Points, in no order, along strands that fork, close into loops and pass close to each other.
Two points are linked if the straight distance between their rows is under 58.8. Some points are linked to none.
Z86: [ 22   1  -5 -30 -15  20 -22  20  -3  26   6  17  -9 -25  -5  10   3 -18
   9  -2  -7]
Z200: [ -9  -6  13  11  44   0  15   7  25 -35  13  15 -10 -20  -7  23  18  21
 -37  29   7]
Z746: [-28 -19  -1 -23  12 -15   3 -19   4   4  19 -17  -6  -2  12  -2 -28 -17
   3 -10  10]
Z12: [ 29 -28   1 -13 -12  -2  28 -13   3   7 -36  -1   8  21  22 -27  -3  22
  -3 -16   3]
Z379: [ 23   2 -17 -23 -40  12 -24  -5  -9  19  -8   3 -11  11 -14   2  11  15
  -4   2  12]
Z16: [-10  -1   8 -16  10  20 -15  -2  -6   1   3  -8  -1 -10   2  24  17  13
   1  14  -1]
Z929: [ -5  24  -4  37  -1 -13  -2  17  -6  -7  19   7   5  28  -6 -20 -16   4
   9  16  13]
Z847: [ -9   5  -9 -20   7  -7   3  -5   9   0  -1  10  -2 -35 -11   1 -14  -6
  12 -37   4]
Z285: [ 22  -9 -18  17  -4   6   3   7  13 -20 -21 -23 -18 -17  11  25   2  -6
   3   4  10]
Z944: [ 10   0   5   5  11  -3  -8   7 -24  17   1 -13  21  32   9  -5   5 -14
  12  11 -14]
Z612: [-27   0 -23  12  30 -11  17  -7   0 -40  -4  -2 -13 -18  -9   2  -2  10
   1  -3   6]
Z449: [ -7   1  -1  11   4   3   4  13  -7 -18 -14  10  -3 -28  18   2   1   9
  20  -9   6]
Z36: [ 22  -6  14   6  -4   8  -6   7 -18   9  -1 -29  14   9  12 -15 -23 -20
   7 -25   8]
Z794: [ 26 -18 -10 -22 -20   7  18  -9  -7  19 -20  12 -17  11  20   5  22  -2
   2   2  -2]
Z135: [ 29  -9 -15 -17 -31  13  14   1  16  29  -4  -5  11  21  12 -48  22 -19
  18   7  13]
Z585: [  0 -24   6  26  13 -19 -21  23  29 -45  10 -33   0 -23   1  26  -3  -7
 -34  19  -1]
Z485: [  4  -9  22  13   7  -2  22   0 -18   4 -16   2  -3   2  20   5 -11 -18
  -7 -15  -9]
Z588: [-23  -5 -11   0  18 -11  21 -19  -4 -19  -6  14 -18 -15  -7   5 -13   4
  -3 -10 -25]
Z528: [ -4  23  -6   2 -18  22 -16  -4 -13   0  19  13 -16   9 -36   8  18   7
  -9  21 -22]
Z550: [-39  15   6   9  13  -6  -1 -10  -5 -11  19   8   5  15 -11 -11  -7  21
  -5  14   1]
Z715: [ 36   0  -7   9  -9 -11  -8  20  -6  -6  -2  11  -4  -2   4 -13 -34   3
   6 -20  -2]
Z937: [-17  13   2  13  11 -11   6  -7  -4   4 -14  -5  24  12   3 -18   4  11
  19 -12   8]
Z192: [  3  26  -7  12  -7 -15  -3   8 -11   5  15  24   6  35 -11  -2   2   9
  -5   9  24]
Z804: [ 23  19  -3  -8 -15  15  17   4   5  31  -9  21  -2  12  -2 -25  -4   3
  -1  -9  30]
Z979: [  6  13  -5 -12  20  30  -1   8 -12  14  -9  -1  -2   1   6   0   8  17
  17  13  20]
Z46: [ -2 -27 -11 -35   8 -17   6 -21  25  21   2 -14   0   3  18  -4 -20  -4
   8  -4  13]
Z562: [  2   5  -8 -32  12  -1 -19  17 -27  -1  -1  37   2 -18 -21  16  21  19
   2  -9  -6]
Z464: [ 24   6 -18 -24 -10  -5 -18  15 -18  15 -20  31  10  -6 -22   1  16  21
   6 -16  -3]
Z293: [  9   4  12   5  -7  18  12  -6  19  30 -23 -11  11  -4   6 -13   4 -20
  13   3 -21]
Z574: [ -9 -12  -1  17  35 -16   8  17  28 -18  10   3  -6  -7   8  24  -5  -1
 -17  36   8]
Z754: [-13 -23  -9 -40  -4  -7  -3 -28  10  30   4  -8  -5  16  -1   8  -3   6
  -3  12  -7]
Z283: [ -2   5  -5 -20  29   0 -20  20  -8 -18  21  33  -1 -21 -14   8   3  17
   1   5 -19]
Z217: [  1  -1   8  -5   2 -18  14  -8  20  14 -13   7  11 -22  -2  11  -4 -26
   0 -29 -12]
Z935: [-20  15  10  -7   6  17 -21  -4 -19 -18  31  12  -1   7 -26   6  42  13
 -18  26 -18]
Z867: [ 32   5 -14 -15 -19   2  -1  17   5  39   2  16  15  22  -5 -46  -2  -8
  15   1  16]
Z227: [ 14 -26  -9  11 -15 -25  22 -17   6  -7 -27 -17   4  21  22 -28 -17   2
   0 -20  -5]
Z462: [-27  12  12  15  21  16   5 -14 -18 -27  11  -1  -7   4 -15  12  27   7
 -14  19 -27]
Z55: [  8  14   4  12   0 -12   4   7   9   5  -2   9  11  14   0  21  11  12
  -4   4  29]
Z671: [ 10   0   9   1 -37  10  25  -3  23  22  -9  -6  17   5  19 -42  15 -25
  12 -14  24]
Z102: [-43   7  21  12   4 -10   1 -12   7   9   3  -4  19   7   8  -6  -2   9
  10  11   3]
Z506: [-31  -8  13  -3   1  11  -1  -9 -21   2  22 -27  -7  -1  16 -11 -20 -27
   6  -9  14]
Z619: [ 19   1  16  28 -14   4   2  14  -8   9  -2   1  -2   5  12  -5 -15 -22
   5   4 -26]
Z433: [  3   9  -4 -18  -8  16  -4 -11   5  37  -9 -15  21  -3 -11 -20  19 -25
  21 -10 -10]
Z58: [-13 -10  11   4  17  -1  23 -25 -22  -8 -19  -7  -9   0   1  14 -10  -2
 -15 -20 -26]
Z19: [ 23 -18   7 -26 -19   6  -5   6   6  19 -10   6 -10 -23  20  11  -9 -12
   3 -14  -7]
Z435: [-15 -20  19   9  24  -4  -8  17  -5 -31  16 -15  -5 -10  19  13 -19  11
 -21  10  26]
Z598: [ -9  -3 -10  36  11 -27   2  12   5 -21   8 -23   5  11   3   2 -11 -25
  -4   8  17]
Z204: [-14  10   7  -5  38  19  -7   2  12 -33  26   9 -10 -23 -20   7  13  21
 -22  22  -3]
Z534: [ 16   2  16  14 -13  15 -15  20 -36   7   8  -4   3  11  11   2   8 -23
  11   9 -27]
Z158: [ -4   2 -17   5 -27 -13   6 -16  12 -20  -5   4 -19  -7  -5  20   5  13
  -4 -13  10]
Z353: [-22  -1  17 -18  -4  12 -13  -6  -9  17 -12   9   9 -16  -3   7   8  25
   5  -1 -15]
Z698: [ -1  10 -27   6  13  17  15 -14  -3  -4 -19 -19  -9  10   3  -7  11  11
  20   9  13]
Z432: [  6  10  -4  17  -3   1   1  -5   9   7 -31  -6  16  15   1   7  24  18
  17  15 -20]
Z81: [-12 -10  -5  26  19 -15  -1   8  23 -27  12 -28  -7  -5  -2  23  -3 -24
 -26  24  14]
Z749: [  2  13  -3  15 -17   5  -9  22   2 -12   0   4  -3 -34  14   9  15 -16
  29 -10  10]
Z965: [ -7  16  10  -5   8  23 -11   3 -25  29   2 -19  23   9  -5  -9  20 -24
  20   1  -6]
Z801: [-15   8  14   9  23   5  -7  -3  -7 -25  33   6 -10  16 -21 -10 -21  24
 -31  19 -14]
Z806: [ -1   7 -12  21   2 -17  -9   6 -10 -14   6 -17  13  14   3 -19 -11  -3
  18 -11  14]
Z692: [ -8 -10  -5 -20 -27 -20  -9  -8 -12  13  -2   6   9   8   6 -14   7   1
  11 -24   7]
Z198: [ -7   3  10  16  16 -17   4  11  15  -8   0  15   7 -19  -2  16 -11 -15
  -4  -3 -21]
Z848: [  3  14  -9 -16 -14  14 -18  14   8  12   9   6  -2 -25   3   0   6 -10
  25  -3  21]
Z207: [-10  10 -10 -19 -15 -15  23 -19  13  17   0  30  -6 -13 -13 -21 -14 -10
   0 -36  11]
Z707: [-11 -11  11   3  38   2 -13  18  10 -15  19 -12   6   3  13   4 -20  13
  -6  32   6]
Z234: [  6  22 -12  -5 -38  14 -14  -9   3  14  13   5 -19  13 -27   8   5   1
  -9  11   9]
Z735: [ -8   2  -4  -3  -3  -8  12 -31   3   6  -6 -18   0  19 -11   6  -7   2
 -11 -11  10]
Z889: [-31   1   2  25   4   2  18 -15  -4 -15  -6  -3 -11   5   7  14  20  -1
  -2  23 -10]
Z984: [-11   6  12  46 -18   4  11  -2   3  -5  -7  -9 -11   3   8   5  -2 -18
  -1  19 -14]
Z990: [ -1   5 -15  14  10   6 -10  -2  -6 -20 -13 -22   4  14   0   3  13  25
  16  19  -5]
Z622: [ -3 -21  18 -16 -13  20   1 -11 -16  15  -2 -28  -5  -4  31 -12 -14 -20
   5 -20  10]
Z788: [ -1  11  -9  26  19  -5  -3  20   7 -35   6   0  -2 -26 -10  18  14 -17
  -1   5 -15]
Z15: [-13 -11   7  21  20   8   6  19 -16 -29   4   1 -19 -19  23   3 -21   3
   1   8   9]
Z723: [ 27  11 -21 -23  -7   3 -12   1 -11   6 -12  12  -2   5 -19  21  20  25
  -3 -10  22]
Z993: [-13  10  10   8  -3  14   1 -19   9  10 -21  -6   5   2 -13  13   7  22
  -1  13 -33]
Z886: [ -7   9  -4  -8  33  15  -2   8   2 -11  14  20 -15 -18 -19   0 -21   8
  -1  13 -36]
Z396: [  3  -7  15 -25 -31 -13  21 -16  13  36 -10  34   5  -1  -4 -23 -12   5
 -16 -30  10]
Z843: [-22   4   6  11  39  -8  -1  -2  13 -46  39   8  -7  -3 -21 -15   5  15
 -34  22   2]
Z309: [  4  13  -9 -10  17 -19  -2 -13   2   2   6  -6  17  20 -25  24  13   7
 -11 -14  22]
Z507: [ 12   3  13  -1 -38  13  27 -12  13  23 -19  13  -1   0   4 -29   3  -7
  -5 -24   9]
Z212: [ 20 -17  -1  23   9  -2 -14  23   6 -38  -6 -20 -10 -14   6  24 -14   2
 -16  12  -9]
Z31: [ 30 -24  -1 -23 -14  -2  24 -13   1  31 -33   8  14  24  14  -6  31  16
  -2  -3   1]
Z466: [ 18  -7   0  -6 -28 -16 -30  15 -14  -3  20   8  -5   3   1   4 -24  -5
  -4 -13 -10]
Z147: [ -4  -8   1 -16 -24   5  11 -39  14  24 -16 -12 -12  13  -6  18   7   2
 -13  -1  -9]
Z399: [ 18  14  -3  10  -5  -8 -14  15  16   6  13  -2   5  -6 -15 -16 -44  -8
   7 -15  -4]
Z896: [ 21  -8  11 -11 -15  -4  -8  16 -17  22  -3  -6  29   7  16 -38  -3 -20
  16 -32   9]
Z421: [ 20 -16   7 -14 -11 -12 -13  16   3   7  10  17  -8   1  14  26 -10  -6
  -9   6 -11]
Z260: [-19  -7  -3   6  -1 -12 -16 -10   1 -34  22 -13  -7  -4  -9  14   4   2
 -12   5 -11]

A tip is a point with one link. Name the tips that can be reached along the links from each point below, in the order of the rows.
Z283: Z612, Z293, Z886
Z847: Z788
Z12: Z794, Z227
Z15: Z285, Z399, Z896

A fork is a point with three links, a tip a point with one. Leave the first point through the second and follow the links. Name the first fork or tip that comes.
Z886 / Z283: Z619
Z36 / Z622: Z806
Z55 / Z309: Z896
Z399 / Z715: Z574
Z619 / Z984: Z886

How many points has the smallest loop of links through each point below? Write - if it is on no loop.
Z979: 7
Z801: 11
Z671: 5
